Points on a hilly landscape, in no order, each with its height.
A ball rolls from a point to whichever of its 2 nearest points has the largest drop for the distance, and stops where none of them is lower. Distance is the straight distance between rows; heights are no part of it.
Ferop height 452: [112 114 175  96  99 157 153 135 118 148 137  64  51 137 127 172 102 120
 136 155 160 209 147 136 142 133 137 119 121 188  68 115 127 128 105 139
 104  93 176 134 136  92  81 101 129]
pabur height 594: [112  84 130 131 103 124 175 121 132  70 129 110  96 229 138 149 115 143
 152  81 147 106 111 145 144 133 172 124 130 157 162 141 129  92 110  95
 127  93 106  88 141 104  87 100 104]
Gep height 272: [128 100 109 103 134  43 125  98 174 170 142 111 118  48 106 119 115 163
 146 120 144 130 132 106 126 160 115 122  95  69 153  92 150 101  87 103
  81 149 135  64 112 161 133 131  88]
Tuma height 241: [127  83 117 164 121 130 183 123 138  52 121 124 152  91 125 106 155 108
  86 102 126 113 176 104 194 137 123  82 113 140 114 169 153 109 122 101
 106 146 116 107 125 174 191 137 109]
toz height 298: [164 122 104 140 136 142 147 114 109 114 191 114 123 135 158 162 127  54
 197 107 121 141 100 165 121 109 130 154 161 211 108 216  63  77 112 161
 170  88 110 146 112 112 149 128 126]
Zad height 383: [107 122 129  88 131  94 128 128 166 164 134 130 128 133  89 140 115 122
 105 160 154 147 112 132  83  98 100 121 137 129 154  75 167 114 120 146
 124  76 115 135 160 110 115 120 108]
gebo height 499: [159 141  98 130 103 192 118 143 145 116 127 119  70 108 130 188 154  75
 122 157 176 184 131 144 125 121 100  61 138 113 118 155  83  92 187 104
 129 150 129 150 116 100 101 121 158]
tof height 270: [114 119 192 133 106 150 161 155  98 178  89 130 127 166 117 116 117 141
  54 119  97 123 131 103 156  88 148 132 137 138 183 127 181 195 121 174
 135 130 142 150 160 163 116 110 136]
mumod height 390: [119 125 177 109 146 163 124 140 106 125 114  91 112 152 124  93 159 130
 114 130 147 181 167 127 120 149 180 149  97 187 136  92 125 139  76 140
 126  91 145 141  98  95 146  96 104]
Deves height 313: [136 111 139  74 143 107  98 125 163 181 127 118 127  79  83 124 108 168
 164 133 128 148 133 139 103 170 119 114  96  90 133 106 131 129 122  80
  73 155 173  98  92 115 119 112 132]
toda height 560: [116 110 140 150 117 140 164 115 151  72 115 158 162 141 117 141 100 110
 159 118 136 115 157 146 138 151 136 108 123 104  75 174  80 132 157  53
 151 153  99 117 108 119 106 133 164]
femu height 421: [115 144 174 113 164 148 111 141 139 126  85 137 131 184 133  89 117 174
 120 121 132 135 137 126 106 150 140 139 137 169 118 146 161 134  89 131
 109 109 151 135 134  87 155 102 105]
romaz height 303: [ 91 120 211 138 130 149 133 148  84 153  86 137 135 194 140 100 139 171
  56 103  98 162 127 132 148 116 166 152  95 177 174  90 155 185  92 179
 114 125 160 107 128 125 110 123 113]
gur height 124: [122 100 170 142 129 135 125 151 150 151 108  82 128 137 132  82 167 148
 137 183  97 121 141 117 143 150 143 167 133 154 110  50 139 191 123 161
 155  80 109 132 161  83  92 125 125]
gegag height 583: [113 162 132 109 116 140 111  73 139 162 159 121 124 117 110 169  69  96
 110 157 143 151 156 118  95 109 153 123 133 120 176 134 167  72 153 183
 141 143 159 106 154 160  86 132 133]
Terez height 232: [122 113  73 153 133  92  86 101 186 139 126 119 153 129 147  99 124 137
 134 180  80 121 144 108 125 116  98 142 129 137 102  66 147 122 158 164
 151 126  97 127 191 132 131 168 126]
Dud height 517: [151 143 117 169 121 174 107 110 131  84 130 164  81 128 153 196 158 109
  98 144 144 159 132 160 165 112 105  57 133  88 168 168  54  67 205  88
 145 177  98 104 151 100 111 128 165]
voz height 581: [116 150  70  86 140  87 116  92 145 162 124 100 121 126 132 148 105 173
 102 112  97 153 123 156 100 108 150 117 110  98 217  77 177 100 143 178
 140 139 142  78 192 139  74 164  97]
bak height 451: [176 184 110  80  80 106 139 160 112 117 134 160 157  90  88 117 119 128
 133  73 187 117  93  95  98 114 153 141 111  66 107 189 137 145 144  62
  98 156 149 165  75 125 136 102 127]
Rele height 52: [109 134  85 165 130  89 136  79 131 126 143 118 113  68 171 111 169 107
 111 116 155  77 172 115 157 135 113 130 128  67 137  96 169  65 117 125
 107 159 106  89 163 193 143 152  90]
Pogul height 147: [104 162  82 101 126  83 186  78 135 126 135  78  97  87 147 134 166 105
  96 122 213 111 201 132 139 127 139 114  96 105 138  92 157  51  81 130
 137 117 119  79 146 170 147 127  75]
bebef height 195: [114 113 102 153 111  90 155 105 141  62 156 174 122  99 148 134 127  93
  95 140 215 129 149  91 135 168 137 111 125 125 122 153 138  77  98 126
 135 120 110  58 116 141 174 137 102]
Dusal height 186: [176 148 132  81 120 123 110 192  78 191 132  81  95 105 123 155  97 119
 103  74 146 136 113 108 109  82 175 115 134 148 143 201 157 129 113 138
  87 156 213 140 118 146 115  96 117]
mavel height 166: [ 87 108  99 137  96 101 133 149 157 153 135 170 177 168 139 117 111 110
 117 135  84 142 108 134 135  88 105 159 124 158  76  83 136 143 158 163
 150 102  94 170 189 115 136 159 137]
tovas height 77: [102 148 139 106  90 143 174 130 140 186 113 153 172 171 112 147 124 103
 146 102 124 128  95 159 122  83  66 131 131 121  85  89 107 155 169 113
 143 110  79 188 149 109 141 161 135]
daf height 413: [122 121 143  62 121  64 180 130 144 151 121 107 150 110  60 117 127 147
  79 134 116 133 116 103 108  68 107 141 119 128 217  74 185 166  87 170
 117  83 138 120 146 116 119  81 100]
tis height 226: [112 165 177 120 144 171 109 142 154 165  98 132 201 125 117 102 117 151
 126 135  80 144 150 130 135 120 109 107 123 131 119 124 164 189 170 154
 120 149 158 151 136 121  89 156 124]
ridal height 540: [146 117 150  69 122 114 158 160  80 180 100  94 126 146  97 112 143 132
 109 126  85 126 141 144 137 108 110 127 141 137 132  31 149 163 109 129
 109  93 157 149 130 109 141 108 152]
nilas height 441: [ 87 132 149  89 109  52 174 146 162 144 117 170 182 135  76  74 117 150
  73 128  93 143 136 107 140  84 117 166 100 120 157  90 181 158  75 131
  80 109 146 156 131 136 156  94 116]
nafo height 568: [114  90 115  64 106 103 163 134 133 129 127 139 118 139  57 177 159 122
 115 171 108 116 124 161 143  81 131  95 132  93 200  71 154 186 144 104
 124 119 156 112 147 118  75 112 125]
Zapan height 60: [171 158  95 132  97 185 114 124 107 139 123 142 105 126 187 177  78 103
 150 127 120 146 127 117 116 101 106 142 146 125  45 146  61 134 157 148
 158 174 159 160 133 128 136 123 170]
mifi height 189: [137  89 104 119 133 131 160 125 124  78 159  85 159 116 118 130 135  94
 130 105 114 121 159 102 152  93 146  82 110 186  98 137 151  88 108 131
 115 108 128 121 141 162 157 131  93]
ziz height 492: [116 145 187 156 138 129 132 131 124 146 100 105 166 124 112  55 137 190
 138 128  55  42 136 122 155 137 111 176 162  88  90 126 166 218 142 122
 102 115 115 158 128 144 116 126 149]
fofo height 103: [153 124  91 152  99  88  65 137 126 130 166 179 110 106 171 148 153  99
 158 114 192 156  98 118 115 171  89 127 133 118 124 172  84  59 121  95
 111 127 101 137  88 126 187 117 134]
kul height 401: [158 154 147 151 123 107  70 130 107  93 150 185 123  87 119 134 110 164
  86 125 166 121 116  77 111 137 133 106 111  33 175 181 110  93 146  67
 134 194 119 131 108 152 121  82 157]
dagat height 90: [132 117 117 136  96  89 140  94  89 114 118 177  60 141 144 154 102 113
 100 153 198 154 142 127 154 188 130  97 117 135 104 148 111 111  86 118
 133 132 148  70  94 138 183 163 143]
latud height 579: [116  87 142 162 127 142 165 112 141  60 109 144 134 216 139 135 101 144
 186  93 103  88 130 174 149 159 142 132 133 148 124 175  87 110 144  71
 134 132 118  94 119  95 116 117 154]
bape height 337: [155 102 120 128 155 166 164 151  87 116 186  69 124 116 148 145 142  73
 178 142 110  99  99 115 113  96 157 137 162 211  84 167 104 118 102 156
 155  79  99 141 126 132 117 138 127]
zuv height 498: [125 139 165  99 175 154 155 116 127  72 164  49 159 102  81  96 139 116
 155 157 115  95 154  94  95 124 164 140 139 177 163  91 149 138  85 174
 156  86  99 134  97 139 109 120  98]
tofa height 192: [150 167 126 179 156 178  75 125 101 146 107 140 132 155 171 110 119 125
 131 144  72  96  98 123 114 109 100 157 177 153 125 133  91 166 162 208
 184 156 117 162 149 130 145 144 168]
dig height 471: [137 161 193 137 158 184 125 139 101 117  64 108 167 124 102 100 153 177
 119 111  67  69 148 153 145 147 114 116 145  59 115 139 134 199 167  90
 112 156 138 164 103 127 104 134 186]
bas height 343: [130 140 114 117 170 151  66  75 158  73 103 167 138 121 142 118  85 161
 154 164 124 161 148 144  88 178 119 113 115 141 112 164 133 130 114 124
 121 167 156  93 115  96 149 134 127]
nirug height 242: [ 97 156 125 149 170  74  61 113 154 178 121  96 160 163 161  55 116 137
 127 145  84 148 152 124 129 119 116 134 142 174 123  86 167 130 129 186
 147 103 102 165 167 111 134 178 113]
Difu height 626: [ 66  93 150 147  96  91 166 137 161 100 172 116 134 207 118 137 127 106
 129 132  98  98 143 120 132  81 156 182 114 162 113  63 131 146 115 123
 161  85  77 154 172 115  94  94 104]
reme height 356: [ 99 127 148 135 107 125 167 157  90 164 140 156 126 205 137 142 101  89
 129  82 125 144 101 169 138 109 116 159 140 197 109 136  87  97 118 148
 135  79 123 165 129 109 174 130 142]
gor height 454: [134 154 160 165 137 174 104 133 115 122  88 145 153  98 124 123 125 144
 111 116 107 115 143 125 143 133  98 102 117  63 111 161 101 177 173  84
 148 196 115 186 109 151 147 152 180]
tisot height 157: [119 178 150 110 129 164 151 127 124 168 104 166 204 162 149 136 138 127
 147  98 134 152  87 158 108 111  78 155 140 155  24 135  79 155 146 144
 122 114 113 171 138  88 173 155 125]
Lir height 367: [151  76 111 170 164 130 148 140 110  88 168  59 103  89 163 127 160  97
 196 118 151  83 110 112 131 158 156 143 163 152 103 167  97 106 100 124
 151  86  69 114 109 142 112 136 114]
Voli height 279: [164 130  63  90 135 114  88 148 141 121 125 119  97  83 136 116 127 172
 131  95 148 147  99 104 108 164 171 136 106  99 192 142 172  98 119 133
 109 130 174  83 119 124 114 137  92]
zezu height 570: [129 103  91 183 146 107 108 135 138 118  95 172 125 110 151  77 158 152
 119 158 108 105  98 113 150 168  63 136 129 124 113 106 115 159 123 129
 123 138  90 128 118 142 194 169 140]
Pel height 352: [ 96 109 184 121 104 129 179 147  94 137 129  94  76 181  97 127 170  94
  95 122 191 162 154 135 146 127 154 114  98 188 139 116 122 137  79 106
 115  86 117 156  78 134 140  77 122]
bupet height 470: [ 77 109 162 115 119  66 193 148 112 165 133 160 172 159  93 109  96 120
 108  82 127 110 124 120 134  88 129 139 114 141 121 139 168 140  78 106
  83 120 135 146 112 170 145  95 115]
boted height 479: [123 114 101 108  99 173 136 149 143 129 109 125  65 156 137 174 132  91
 123 163 158 211 143 148 160 133 116  84 131 164  95 121 111 113 135 125
 112 126 167 137 132  88 108 137 145]
tadal height 526: [188 139 160  86 149 167 126 155  72 186 106  70 127  79 115 120 140 156
 140 132  66  98 138 114 130 135 109 141 153 126  99  64 127 169 139 153
 107 123 170 129 115 123 148 128 166]
kepe height 190: [124 131 139 137 123 165 132 157 175 111  97 120 180 144 132  68 173 136
 153 158  95 137 151 126 137 138 136 163 124 165  77 113 125 179 152 131
 153 102 113 182 148  92 115 118 139]
Ded height 587: [131 112 122 141 131 109 157 148 108 137  88 172  90 163 117  85 142 151
 100 134 117  76 104 130 154 150 111 148 141  94 153  87 137 156 108 117
 131 118 116 119 119 138 174 140 149]
Pepa height 263: [118 104 125 133 111  92 113 133  97 196 140 123 115 121 128 146 114  89
 174 113 151 123 148 149 137 153 103 127 129 100  60 104  99 111 119  79
 102 137 128 164  78 158 148 134 162]
lib height 482: [122 123 125 124 154 159 131 101 114 109 139  83 109 131 116 161 113 127
 140 123 156 114  87 130  88 122 128 101 148 151 170 139 151 100 130 154
 124  98 112 102 121 142  79 133 104]
lolap height 610: [112  85 136 135  77  85 175 147 137 122 166 114  95 201 146 154 120  89
 136  92 148 111 136 115 142 100 161 149 143 155 121 118 131  89  99 100
 135  73  90 139 165 117 118  78 107]
kasil height 555: [117  59 126  85  85  96 162 171  94 164 104 117  83 155  99 155 162 125
 103 120 127 150 107 160 154 105 138 121 122 124 173  75 159 172 105 108
 111 108 163 130 144 109 106  99 124]
boda height 553: [137 156 141 153 179 107 109 108 147 111 107 174 179  78 112  52 154 135
 125 177 117  98 122 105 119 158  55 129 151 119 117  95 137 160 112 151
 137 113  96 137  81 119 184 141 121]
savev height 535: [138 169 191 134 183 155 127 124 110 121 112 150 192  96  99  83 126 136
 143 140 130  82 137 125  90 149 108 140 164 126  89 147 131 170 117 138
 144 117 111 150  82 123 164 112 133]
bizud height 422: [113  89 142 165 154 173 120 155 108 128  79 122 115 142 130 120 168 142
 120 127 121 132 118 167 169 175 110  77 128 119 149 129 114 169 148 110
 103 153 132 122 101 128 115 177 154]
Kopa height 233: [152 152 167 140 137 172 123 151  97 169 107 142 135 129 135 118  91 138
  85 120  88  89 112  88 117  94 105 137 153 140 118 132 144 177 135 177
 150 123 133 151 151 153 161 137 137]
Nep height 318: [149 154  85 146 168 122 147  78 131  44  99 112 134  55 113  78 152 162
  76 109 115  93 150  99 142 130 113 103 116  80 187 158 174 112 119 116
 117 159 116 108 105 193 175 133 106]
Tem height 115: [ 91 101  97 175 119 111  71 158 156 143 128 101 127 152 146  94 156 155
 155 118 106 114 119 133 155 167 160 140 129 117 153 150 174 154 183 102
 104 155 138 149 148 124  77 153 138]
bifa height 350: [159 121 100 143 123  97 155 107 123  55 138 112 123  52 116 107 143 137
  92 107 136  76 148  78 140 133 154 128 130  58 181 155 176 100 131 115
 109 148 132  66 126 181 104 118 122]
poz height 510: [151 153 200  99 114 152 168 141 109 174 120  89 163  84 100  83 137 161
 137 148  61  75 170 111 147 144 139 180 144  86  84  77 140 201 133 142
 129 114 150 150 125 135 141 114 160]
tuga height 368: [174 165 135 161  87 139 103 161  70 151 185 157 138 116 144 178 131 111
 118  55 135  93  63  96 118  70 134 124 138  73 176 189 104 112 174 115
 134 153 105 163 132 170 109 114 130]
Taf height 269: [117 120  80 156 158 137  62 115 137 106 137 163 197 119 194 105 142 125
 162 161  99 163  88 164 119 147  95 147 138 200  72 185  89 174 138 187
 131 176 157 114 133 127 135 173 137]
batem height 183: [102 103 112 131 130 109  72 156 140 155 138 104 126 149 164  98 107 174
 152 104  98 149 117 127 134 166 201 178 114 138 155 139 170 137 134 153
 110 151 173 106 158 112  78 146 107]
puseb height 500: [140 116 134  93 141 133 191 158 125  69 112 105 107 169  68 106 154 130
 139 110 163  81 118 140 116 145 154 128 136 128 164 132 128 128 107  65
 121  97 129 133  90  96 122  73 146]
pemid height 430: [142 117  81 142 134 104 101 140 158 103 169 157 162  71 137  86 137 114
 145 129  98 115 122  92 135 120 152 151 122 129  88 193 166 113 117 127
 110 130 134 143 135 147 162 146  98]
pigo height 516: [124 154 205 117 186 142 143 114 112  85 136  92 193 111  95  53 145 145
 154 137  98  84 170 117 121 150 177 159 136 157 121 111 152 162  75 147
 129 100 132 129  85 113 153  90 104]
kela height 397: [139  93 151 166 162 128 166 149 123  59 131  86 118  71 110 114 137  95
 140 127 150  82 140  99 115 172 152 143 156  95 107 168 103 135 124  77
 156 117  89 125  93 131 113 108 164]
Buseb height 283: [135  99 115 136 157 136 162 114 118  74  95 128 171 104  94  94 128 144
 101 111  95 117 158 117 169 137 122  74 101 123 153 131 164 149 117 122
 107 161 155  96  83 188 153 154 129]
foven height 139: [ 98 104 111 201 133  85 100 103 162 128 156 149 121  73 151 112 148 119
 116 175 147  92 144 101 137 160 119 142 134  60 128 118 146 112 157 114
 128 168  81  99 153 163 111 157 124]
noni height 187: [184 142  74 137  93  99  85 154 105 154 163 157 116 137 169 157 128  69
 163  67 130 147 113 136 129 114 106 137 138 145 106 172  72  49 136 106
 130 130 124 166 109 118 206 114 138]
rosi height 412: [117 171 136 167 140 188  65 153  86 125 138 152 144 131 152 161 135 146
 163 104 125 139  58 157 113 135  94 131 132 100 141 165  46 122 168 120
 135 188 135 179  94 118 100 120 166]
reve height 207: [121 105 115 141 122  94  94  94 163 171 139 139  95 114 142 146 118 105
 153 179 150 133 183 120 136 147 120 115 125  72  92 109 132  85 132  92
 125 147 109 123 132 156 141 141 143]
fusul height 425: [110 134 205  83 116 141 152 115  98 186 131  57  48 148 107 157 137 128
 110 158 153 213 160 155 145 129 156 121 105 171 151  57 119 155  79 159
 111  88 159 123 117  93  76 115 127]
geru height 464: [129 140 159  62 190 135 138  87 107 125 121  40 144 162 133 126  71 177
 159  90  72 155 150 140 104  90 161 101 119 185 137 110 157 110  78 159
  97 115 155  99 145 124  88 140  92]
rabi height 543: [123 141 148 166 131 178 119  83 146  73 135 154 169 130 151 176  88 122
 155 103 126 138 129 145 115 121  89  81 128 135  84 217  71 117 162  99
 142 166 102 137 113 132 118 138 136]
tugiz height 304: [ 65 105 181 128 107 131 160 157  64 155 119 153 107 213 130 133 148 115
  97  89 150 177 120 178 163 146 145 149 105 191 126 115 108 124  85 126
  99  98 143 138  95 110 154 127 142]
selo height 400: [137 110 143 119 125 171 156 154 136  93 121 127 109 131  96 136 126 107
 113 177 141 138 154 123 128 148 188 125 125 123 133 112 120 152 136 130
 164 128 148 117 123 106  93 115 155]
Rim height 426: [163 175 121 122 120 105 100 138 122 124 137 183 127 105 115 111 100 147
 106  88 153  92 112  82  95 100 123 138 128  72 146 195 144 110 125  79
 113 167 138 169  95 161 175  73 135]
keguv height 642: [ 56 118 170 131 103 111 124 118 147 129 154 144 155 201 110 129 133 125
 125 169 116 154 140 149 109 112 151 186  92 177  93  39 109 158 101 145
 143  68 111 129 145  81  76 116 120]
Rulez height 121: [119  74 110 130 125 160 135 162 142 115 149 105 168 145 156 147 134  98
 161 102  95 168 112 135 150  97 140 106 114 203  62 150 122 114 129 133
 107 105 133 143 153 119 103 143 104]
nit height 462: [170 139  84 118 166 108 111 122 176 104 141 103 127  35 127  55 132 160
 127 153 101 123 138  74 129 138 136 165 120 130 121 135 166 133  85 160
 130 107 134 123 135 140 193 139  73]
leme height 569: [123 158  79 106 139 123 114  73 133 137 133 136 105 110 117 151 133 119
  91 160 161 118 136 136 102 108 130 106 112  88 206  89 159  73 143 166
 145 140 122  72 159 160 111 151 117]
Sede height 264: [110 214 193 135 149 214  85 143 127 173  87 133 174 108 157 151 125 164
 129 138 122 156 123 134 115 125  81 119 147  92  77 133 108 204 171 183
 124 187 165 151 119  90  98 162 132]
zikul height 391: [147 174 119 109 122 164  84 155  93 154 161 143 157  95 114 168 123 132
 153  75 146 136  63 122  91  98 116 108 112  76 144 164 110 123 164  97
 108 176 140 191  87 151  78 113 126]
Zit height 349: [ 83 114 135 110 123 100 128 102 205 115 136 145 122 146 105 141 120 158
  96 193 160 145 124 122 114 129 140 117 105 136 165  90 168 138 127 148
 141  98 118  67 188  98  88 142  78]
bidos height 478: [153 120 148 107 146 117 118 143 159 172 127  75  90  91 137  69 115 149
 124 143 107 144 168  80 133 140 161 176 123 153 110  91 146 133  80 163
 147  92 139 143 157 117 178 117  95]
bizi height 371: [126 120 130  94 143 125 133 133 160 134 123 104 113 110  76 103 163 119
 117 177 124 151 189 138 166 146 193 110 100  91 200  89 150 139 124 119
 128 141 144 124 117 131 104 124 140]
kor height 327: [142 112 123  82 110 103 110 134 163 142 139 136 105  94 111 125 107 139
 149 144 169 177 153 124 128 193 197 132  92  98 170 138 138 106 121  98
 107 158 191  68 103 102 110 119 131]
nofo height 435: [149 146 136 129  95 178 197 128 121 109 142 118 120 137 112 170 118  66
 122 142 153 144 134 140 126  93  85  86 142 199 113 145  74 110 164 145
 178  99  97 153 117 123 168 124 143]
kop height 578: [146 107 111  87  85 116 129 118 141 120 127 127 117  94  69 173 146 158
 139 145  95  92 105 139 110  72  91  98 127  52 172  93 151 175 171  64
 113 135 137 142 139 139  72  88 136]
gopel height 588: [136  93 105 120 106  88  97 110 126 172 130 121 103 132 122 155 117 146
 146 129  55  87 124 135 124  87  97 128 135  66 144  64 159 141 164  95
 123 144 113 153 166 163  95 121 143]
Dadub height 402: [112 125 125 137 119 132 173 112 123 134 122 129  89 187 126 150 126  87
  96 122 152 170 132 157 148 114  95 110 135 207 151 119  96  63 116 160
 160  69  92 144 144 115 192 147 126]
sotol height 480: [127 132 182  83 159 161 141 102 128 104 142  48 147 145 114 119  95 157
 166 148  66 119 159 117 102 112 180 149 124 187 134  54 134 141 100 175
 143 104 144  91 143 107  76 123 108]
Zisip height 133: [148 151 111 145 126 156 116  92 131 147 121 159 142 173 176 140  91  99
 164 131  94 133 134 156 112 114  91 166 159 167  76 142  69 123 139 160
 179 143 114 171 150 124 174 136 170]
mepad height 551: [120 167  60 108 122 127 148  61 140  87 122 179  78 152 134 170 164 111
  88 151 185 111 129 170 142 113 127  82 123 105 188 115 105  54 150 128
 151 119  93  66 161 134 135 164 119]
gofol height 424: [128  97 132 179 130  96 200 135 147  47 139 136 110  96 104 133 151  87
  91 140 147  70 141 100 160 138 135 113 159  65 139 143 103 117 146  68
 153 129  73  85 129 134 115 120 146]
mesi height 445: [126 125 138 102 185 115 112 103 130 130 113 103 123 168 142 111  75 178
 132  83 123 129 139 115 103 110 162 126 117 159 143 168 176 111  76 129
 106 124 152 108 153 143 127 123  80]
bule height 217: [116 119  79  81 110  22 186  80 136 136 135  95 127  95 112 159 140 127
 114 106 181 117 152 125 122 110 123 101  91  86 170  92 168  81  76 120
  94 137 133  43 136 155 112 106  83]
Vesi height 132: [162 174 129  91  96 159 118 174  83 175 133 106  95 125 146 162  74 101
 140  94 142 148 142 119 112 106 167 133 142 132  64 155 112 131 147 141
 125 170 210 153 115 122 120 113 141]
siza height 265: [162 105  65 133 127 118 136 108 160  64 142 144 116 110 125 147 143 115
 124 142 172 108 104  93 111 123  88 101 118 136 105 114 113  65 119 105
 122 106  96  90 131 119 159 118 102]
vufo height 427: [163  98  86 121  75 104 165 155 130 102 145 136 101 122 102 141 115  97
 111 162 132  91 147  78 145 129 168 160 125 105 117  77 125 133 124 131
 158 116 149 107 143 128 129 107 148]
vas height 596: [141 130 133 119  99 115  71 110 129 213 151 111  87 114 155 195  65 114
 114 122 122 144 152 106  99  86 130 132 140  83 141 114 151  84 160 151
 125 161 152 131 178 162  92 114 135]
Mafi height 250: [136 125 112 131 139 156 116 145 144 132 108 131 126 143 143 112 153 131
 173 163 139 130  95 150  90 161 125 180 155 145  90 123 103 144 138 143
 148 103 132 145 126  81 108 108 154]
gozi height 502: [104 156 137 168 174 137 114  56 129  79 127 143 122 151 122 127  90 159
 141 145 154 103  76 127  87 145  97 120 146 168 143 158 129 131 111 175
 158  93  86  82 120 136 111 168 102]
Tuz height 201: [ 99  87 109 146 110 155 110 166 172 112 120 128 167 151 187 104 178 116
 151 157 117 207 130 137 147 148 144 157  98 210  62 130 106 159 136 151
 132 125 139 157 148  96 110 137 127]
kavit height 398: [136 114 105 126 157 131 101 115 134 154  86 118  94 119 125 128 151 155
 124 137 131 146 151 153 154 164 134  75 112  77 179 116 154 124 130 104
 107 166 138 110 109 157 120 171 136]
kenul height 599: [124 136 107 130  95 128  71 126 128 185 129 158 101 176 160 182  89 124
 148 115  99 144 112 142 119 101 105 121 140  79 114 106 120 101 168 104
 121 166 132 164 153 127  92 128 157]
gumap height 218: [103 172 148 124 166 166 108 123 120 147 127 164 216 127 161 131 130 137
 155 138 111 163  96 163  95 136 114 158 148 165  24 174 103 173 123 178
 111 137 163 133 135  97 130 157 124]
Lazin height 249: [ 72 101 133 135 132 103 163 131  82 171  94 133  79 215 132 130 152 134
 126 102 144 143 104 196 174 161 134 123 125 142 166  91 120 127  83 119
 126  88 104 125 113 134 135 168 138]
gopoz height 193: [ 89 167 190 135 142 118  92 133 143 193 133 110 180 159 154  75 126 130
 133 159  97 154 147 123 113 119 144 173 147 186  91  85 146 173 136 196
 155  82 111 171 167  85  93 130 120]
Nuzi height 307: [146 135 124 138 100  96 115 145  62 164 160 149 124 123 103 156 124 113
 149  81 159 106  74 137 128 118  73 104 121 107 118 123  59  84 136  78
 105 149 112 157  57 159 159  93 148]
bated height 433: [138 169 146 178 132 174  99 117  96 121 126 158 178  99 158 152 119 110
 139  98 124 135 105 162 125 133  90 145 127  97 109 187  31 164 170 132
 195 201  94 190 104 136 151 154 172]
Vuzur height 477: [149 150 139  86 124 137 174 162 116 111 111 123 153  99  50 100 148 145
 140 101 139  84 110 132 106 130 133 147 132  79 131 145 147 164 145  61
  92 123 144 166  74 127 116  76 152]
damo height 461: [122 131 142 161 124 195 148 135 144 102 138 116 117 154 141 179 118  99
 140 129 135 136  88 144 112 110 107 109 160 177 131 181 103 109 172 159
 148 107 102 140 148 110  84 128 124]
nup height 525: [113 145 142 175 153 145 120  91 173  79 136 172 156 137 127 128  99 132
 124 142 151 106 111 120  88 123  95 108 137 147 130 200 119 109 149 119
 148 131  72 122 132 128 156 116 106]
Beg height 310: [129 123  96 122 161 124  68 112 142  92 116 174 194  89 168  91 120 143
 150 166  94 159 140 140 113 179 112 137 108 168  72 158 138 163 105 156
 121 169 154 118 124 114 202 161 125]
fitup height 231: [167 139 102  88 152 158  88 174  97 136 119 100 102  88 145 124 103 148
 112  92 128 172 122 116 124 142 176 131 123 147 156 175 151 124 102 159
 102 161 235 103 114 121 156 133 104]
kuzur height 374: [136 136 111 143 154 147  61 108 136  75 119 183 122 118 131 135 112 169
 117 152 132 141 103 118  97 150 126  87 110  80 164 159 120 115 163  96
 121 194 144  95 113 120 103 135 148]
Rasas height 339: [184 150 111 139  64  93 137 169  74 142 156 153  98 115 103 162 151 103
  97  72 173 110  80 108 130  94  95  96 133  87 174 154 103  89 171  85
 108 143 111 142  95 154 142  73 141]
Bip height 184: [ 90 130 159 162 141 171  96 143 166 160 124  85 156 120 128 123 135 125
 164 149 116 141 160 142 134 154 148 111 139 132 125 147 149 172 183 133
 142 151 122 169 139 133  57 152 135]
vodef height 181: [ 94 108  93 142 109  84 166 114  95 145 115 164  60 155 153 160 147 129
 110 140 182 139 122 159 180 176 148  99 115 105 144 101 119 126  87 116
 136  99 102  72 106 162 134 194 116]
dag height 453: [136  90 122 122 103  94 142 145 136 170 160 111 102  72 124 122 102 114
  97 149 127 130 151  78 140 129 161 162 118 119 133  94 156 122 112 170
 138 115 142 106 163 154 145 128 109]
filen height 533: [155 158  71 168 119 141 109  78 114  59 120 178  80 127 182 158 179 141
  95 128 156 104 137 165 163 127 126  91 121  80 186 142  67  45 177 105
 168 158  72  59 179 116 140 150 134]
dapud height 248: [181 141  93 147 131 140  96 152 101 153 169 138 127 141 195 172 142  76
 192  79 101 152  85 193 134 105  99 164 149 174 108 227  33  88 121 141
 146 126 140 168 105  94 182 132 134]
Pedi height 389: [126 117  85 159  85  89 129 138 165  65 152 156 165  82 122  84 134 134
 107 119  95  98 148  89 173 137 163 160 132  74 151 178 190 110 148 113
  93 142 137 119 132 175 117 135 129]
Mekug height 309: [121  97  63 120 120  83 119 104 181  94 122 160 104 123 132 160 133 169
 102 159 155 111  87 113 103 121  89 110 107 103 128  76 147 112 126 109
 125 105  97  62 179 106 120 143  79]
fid height 188: [136 127 108 136 133 128 102 136 131 135 114 170  81 147 135 133 146 124
 153 147 183 135  94 150 106 178 102 140 139 120 125 138  85 108 119  88
 120 112 117 136  86  90 163 114 156]

Call two points neighbours if one is among the 2 nearest of the other. Go from one point of each pair to the other, from neighbour to neighbour, staying as low as possible. Name the highest point that can't be avoided.
Rulez and gur => Tuz
tovas and fofo => Mafi
tovas and gur => nirug
gur and Zapan => Voli
Rele and Rulez => kor
Tem and tovas => Sede

Where does a ball stop that starts at each point below?
pabur => dagat
savev => dagat
nit => Rulez
bak => tovas
filen => dagat
kop => Rele
